Points, in no order, along strands that fork and pass close to each other.
(in the rows, 128 means zero)
Points whose rows are less than 129 apart are linked; no others are. Some points are linked to none.
rufa: [133 110 126 127 133 115 127 103 138  85 143 174 110 109 141  60 123 155
  79 162 143 154 151 109 118  80]
Bupib: [147 114 160  96 121 110 135 191  93 174 108 154 105 109 146  84  96 156
 170 109 115 105  94 149 131 127]
Veno: [148 125 100 142 111 141 120  92 129  90 137  55 151 143  62 111 124 131
 144  93 103 130  57 141  98 112]
Gek: [129 129  86 145 112  85 182 128  98 144 101 150 180 102 151  95 145 202
 126  73 100 127 164 152 109  79]
nub: [122 152 145 162 190 159 175 118 133  94 139 120 145 146 150 110 124 121
 124  81 171 193 127 133 127  99]
zek: [150 116 150 156 149 138 165 127 146 121 118 182  97 111 188 101 119 122
 106 105 107 194  97 102  97 121]
letig: [137  83  87 133  72 102 127 108 141 119  93  93 135  95  93  93 124  94
 132 187  92  88  97 145 120 153]
rimo: [102 135 186 149 219 174 162 166 140 123 156 106 144 162 149 128 152 113
 121 108 181 206  83 120 148 129]
batok: [107 169 141  73 118 120 105  94  50 165 136 146 101  79 136 133 116 146
 123 193 123  88 142 117 126 144]
nefi: [149  89 117 197 149 165 181 158 184 106  99  84 129 127 144 101 152  93
 121 143 119 194  97 107 115 148]
bano: [162  86  79 154 132 127 118 164 122 176  91 173 101 112 102  87 119 119
 160  80  64 118  97 140 106 138]
lakef: [115 140 117  77  98 109  85 142 115 141 139 139  86  75  79 120  93 114
 146 124 132  67  60 154 120 138]
gipif: [138 116  93 128 107 125 184 148 157 148 122  99 101 143 133 158 147 132
 125 194 101 160 113  91 111 173]
Minot: [112 193 155  95 107 109  64  81  76 133 150 121  80 108  90 141 148 130
 142 163 121 105 120 126 137 126]
tudub: [ 94 149 210  92 150 163  97  98 159 133 155  53 155 168 139 162 156 134
 155 148 166 105 169 136 150 117]
sif: [ 97 146 177 146 109 121 128 101 115 127 148 158  77 144 127 134 122 130
 135  85 150 187 100 116 141 138]
memez: [134 140  99 197 134 146 164 101 135 100 115 155 149 152 161 142 133 152
 111  85 141 183 158 135 119  71]
tinib: [119 112 112 139 111 116 182 122 119 127 103 146 152 100 193 108 134 204
 105 145 122 146 124 131 104  92]
tevi: [122 114 139 140 137 142  99 104 159 119 114  91 167 137 116 195 117  68
 123  84 155 110 176 134 142 184]
nazaz: [114 122 135 154 119 106 138  88  96 107 149 191 125 125 168 105 147 163
 104 162  99 127 164  91 144 119]
rete: [111 137 150  85 116  96 126 126  66 167 133 210 100  83 163 141 115 140
 114 135 162  66 160 107 127 140]
lobem: [110 118 169  77 144 164  59 141 179 116 150 106 147 149  85 160 129  61
 147 123 207 121 158 137 145 123]
Pavo: [159  99  64  94  92 133 144 169 139 136 143 165 114 140  91 115 106 162
 116 125 133 136 144 133 114  85]
buza: [121 164 122 113 152 113  27 156 102 115 131 153 102 144  77 105 145 112
 149 173 111  63 130 123 162 110]
Tor: [118  98 155 148 183 170 174 171 171 114 142 110 158 168 147  99 160 115
 114 153 135 177 106 104 131 153]
penog: [122 131 127 141  76 124 153 135 101 151 128 121 140 179 137 159 145 167
 136 172 117 129 153  98 116 110]
zufe: [118 117 146 156 166 103 176 119 127 127 101 141 197 113 193 120 125 129
 117 126  89  78 125 140 130 173]
kosi: [ 87 154 103 157 161 119 177  90 143  92 143 131 150 110 178 187 137 116
  84 124  99 147 124 140 116 162]
Fenas: [120 124 150 138 137 108 199 113 114 105 119  91 148  92 181  73 121 163
 116 148 127 146  71 150  97 117]
vuki: [160 130 151 139  78 137 127  89 143 117  89  75 200 126 163 148 121 140
 151  84 174 101 167 124 122 100]
noz: [161 103  89 136 132 148 152 106 158  82 121  83 160 127  79  79 118 103
 115 110 150 141 101 148 107  80]
kebur: [163 105  55 159 132 148 146 105 190  89 131  86 152 118 124 114 118 102
  96  93 171 194 146 148 114  69]
rerar: [113 123 176 130 122 128 162 149 124 177 137 145  76 148 155 120 123 114
 144 132 120 174  74 104 136 161]
viso: [137 111 102 133 128 103 113 106 136 124 124 133  75  93 101 119  79  75
 125  63 119 156  67 140 117 157]
zubi: [106 131 159 107 127  95 153 108 124 122 122  99 154 103 163 118 109 140
 136 138 112  89 101 149 124 156]
fer: [124 114 147 171 154  94 146  97 113 109 118 170 173 110 173  80 141 153
  93 137  73 106 116 120 144 126]
leg: [111 167 138 109 167 133  91 123 106 122 157 167 158 164 149 146 163 174
 131 157 104  51 211 105 132 137]
vil: [109 147  86  88 144 101  59 145  87 100 134 170 125 124 109  86 154 156
 105 145 109  37 153 127 152  82]
Modu: [139 109 102 148 120 120 109 134 114 126 132 149 117 116  82  68 125 166
 154 117  55 125  83 133 106 108]
tul: [101 132 176  90 148 139 101  94 169 143 153 126 143 144 124 160 115  69
 120  83 193 116 143 142 157 181]
taza: [121 164 163  90 188 126 111 133 121  99 144 109 174 170 149 142 156 184
 127 111 116  68 156 144 134 126]
Runu: [139 137 179  96 104 154  94 180 136 143 108  51 150 149 122 128 158 154
 173 161 164  85 145 131 139 106]
Sulur: [118 170 172  58 124 157  75 126 123 151 152  66 141 146 102 155 159 136
 167 182 150  81 155 141 137  91]
korek: [154 114  96 104 143 122 126 206  99 152 116 151 101 133  93 104 100 148
 157  70 104  76  86 161 124 127]
zago: [149 109 108 207 117 139 143 103 153 121 110 135 124 126 151 105 133 103
 110 132  84 208 108 107 129 130]
dalup: [117 152 126  95 117 121  62 133  96 140 134 113 101 119  41 131 118  98
 173 149 106  88 116 135 140 140]
Zilog: [107 146 167  91 121 106 103 181  95 151 122 149  67 103  92 102 106 110
 177  93 137 123  73 141 140 138]
kora: [123 139 140 181 179 169 141 136 157  87 144 125 165 192 143 158 149 127
 124  72 137 154 125 131 122 150]
zufi: [104 149  52 151 130 101 167  92 143 155 138 138 142 108 166 198 117 115
  75 121  91 141 177 139 143 151]
lumo: [157 118 133 161 147 159 119 134 169 103 140 120 152 184 100 154 145  57
 128  99 142 127 135 104 145 165]
puno: [137 127 148 129 116 158 127 146 117 176 142 147 110 147 123 193 118  97
 147 147 146 105 163 102 116 190]
Mik: [115 132 105 114 120 117 102  78 121  94 139 134 135 129  92 139 107 115
 109 115 129 108 115 118 132 124]
lus: [ 86 167 241 100 133 161  92  88 122 169 156  78 124 145 122 179 149 107
 155 166 180 139 131 117 151 132]
fil: [117 159 100  92  76 152 127  98 123 138 158  91  85 140  80 197 104 126
 116 138 145 170 113 113 107 141]
teza: [139 103  96  85 106 126 159 158 149 121 134 124 112 117 132 108 113 154
 107 171 139 150 107 113 114 128]
Naz: [143  99 126 132  84 109 134  99 134 112  97  62 142 104  93  85 112 127
 152 151  85 125  47 144  98 121]
meruk: [122 106  91 180 125 115 131  95 129 160 125 138 110 111 104 158 120  95
 121 125  67 125 110 128 121 189]
dev: [133 138 140 186 131 130 154 123 110 137 116 171  83 100 147 113 103 133
 124  48 146 199 120 133 116 134]
karor: [130 146  85 152 130 139 188 164 150 162 127  98  99 109 161 223 127 126
  91 168 106 154 141 118 122 198]
gevev: [113 165 217 105 108 125  98 109 114 141 159 121 101 144 131 142 135 144
 144 120 166 164 123 135 161 106]
nezo: [175 123 170 113  86 118 113 183 108 139  79  86 154 120 141  81 129 147
 173 163 164  96 136 144 158  94]
saku: [115 141 103 128 163 128 144  98 175  70 164 143 137 103 173 153 109 110
  49 116 160 171 139 127 129 145]
lezul: [149  96 150 128  80 115 144 165 103 186  94 156  86 106 139 114  98 111
 168 144  99 137 100 113 123 157]
Gutag: [126 133  45 144 111 122 164 101 130 138 115 137 170 129 159 155 136 194
 103  75 137 149 182 164 104  65]
lege: [124 100  50 145 116  76 144  98 146 134 127 119 144  95 124 130 104 121
 100 158  65 113 120 148 114 156]
nupe: [132 107 136 132 150 121 150 110 190  58 157 118 136 121 143  83 132 105
  52 155 168 180 141 120 124 101]
nifu: [147 104 104 112 147 127  74 160 141  89 141 156 152 148  83  62 138 144
 123 141 125  79 150 135 158  70]
los: [130  94  92 108 131 112 160 142 143 136 119 132  96 121 102 140 106  91
 129 102  92 110  65 145 106 184]
tun: [158  69  68 180 166 167 162 162 189  93  97  91 118 128 140 114 129  85
  85 136 155 200 144 109 122  93]
tup: [120 142  59 150 121  93 130 120 108 179 112 193 125 107 131 201 110 111
 106  80 114 119 184 114 125 156]
gapu: [126 143  90 106 108 134 130 180  93 147 142 164 100 149  96 131 113 166
 159  80 135 117 125 136 104 102]
kop: [159 118 123 117 123 120  92 153 114  97 107  97 154 153 100 108 150 183
 153 127 101  88 142 146 125  82]
Kir: [148 129 195 135 105 110  98 118 105 106  96 118 125 125 140  67 143 148
 166 157 134 134 143 130 182 118]
muz: [110 121 141  68 138 177  65 179 170 113 135 131 132 169  92 153 145 116
 149 143 166  65 185 133 140  95]
Fitu: [129 144 123 134 139 160 175 143 119 178 135 105 138 142 168 231 134  87
 130 140 142 126 153 124 109 202]
famo: [141 150 205 104 128  97  62 155  88 158  91 157  97 116 148  78 147 109
 184 168 158 147 137 130 202 104]
san: [118 144 114 124  87 154 104  89 103 160 157 149 100 127  84 194 122 109
 126 134 145 131 176 113 109 146]
goze: [134 128 149 124 130 120  88 136  87 130 132 186 123 152 134 112 165 153
 135 160 118  96 194  98 151 111]

A fork is a point with three links, a tip a point with one. Leave the first point through the second and follow the links. Name the first fork or tip that comes.
nub; memez -> nazaz
viso; los -> nefi
fil; san -> korek

A fork is a point with three links. Follow the links from the first point to the second and name the forks in between, in order.
lege; bano -> nefi > sif > Bupib > korek
bano; leg -> korek > Bupib > sif > nefi > nub > nazaz
Tor; rete -> nefi > sif > Bupib > dalup
Modu; Kir -> korek > Bupib > sif
Fenas; fil -> nub > nefi > sif > Bupib > korek
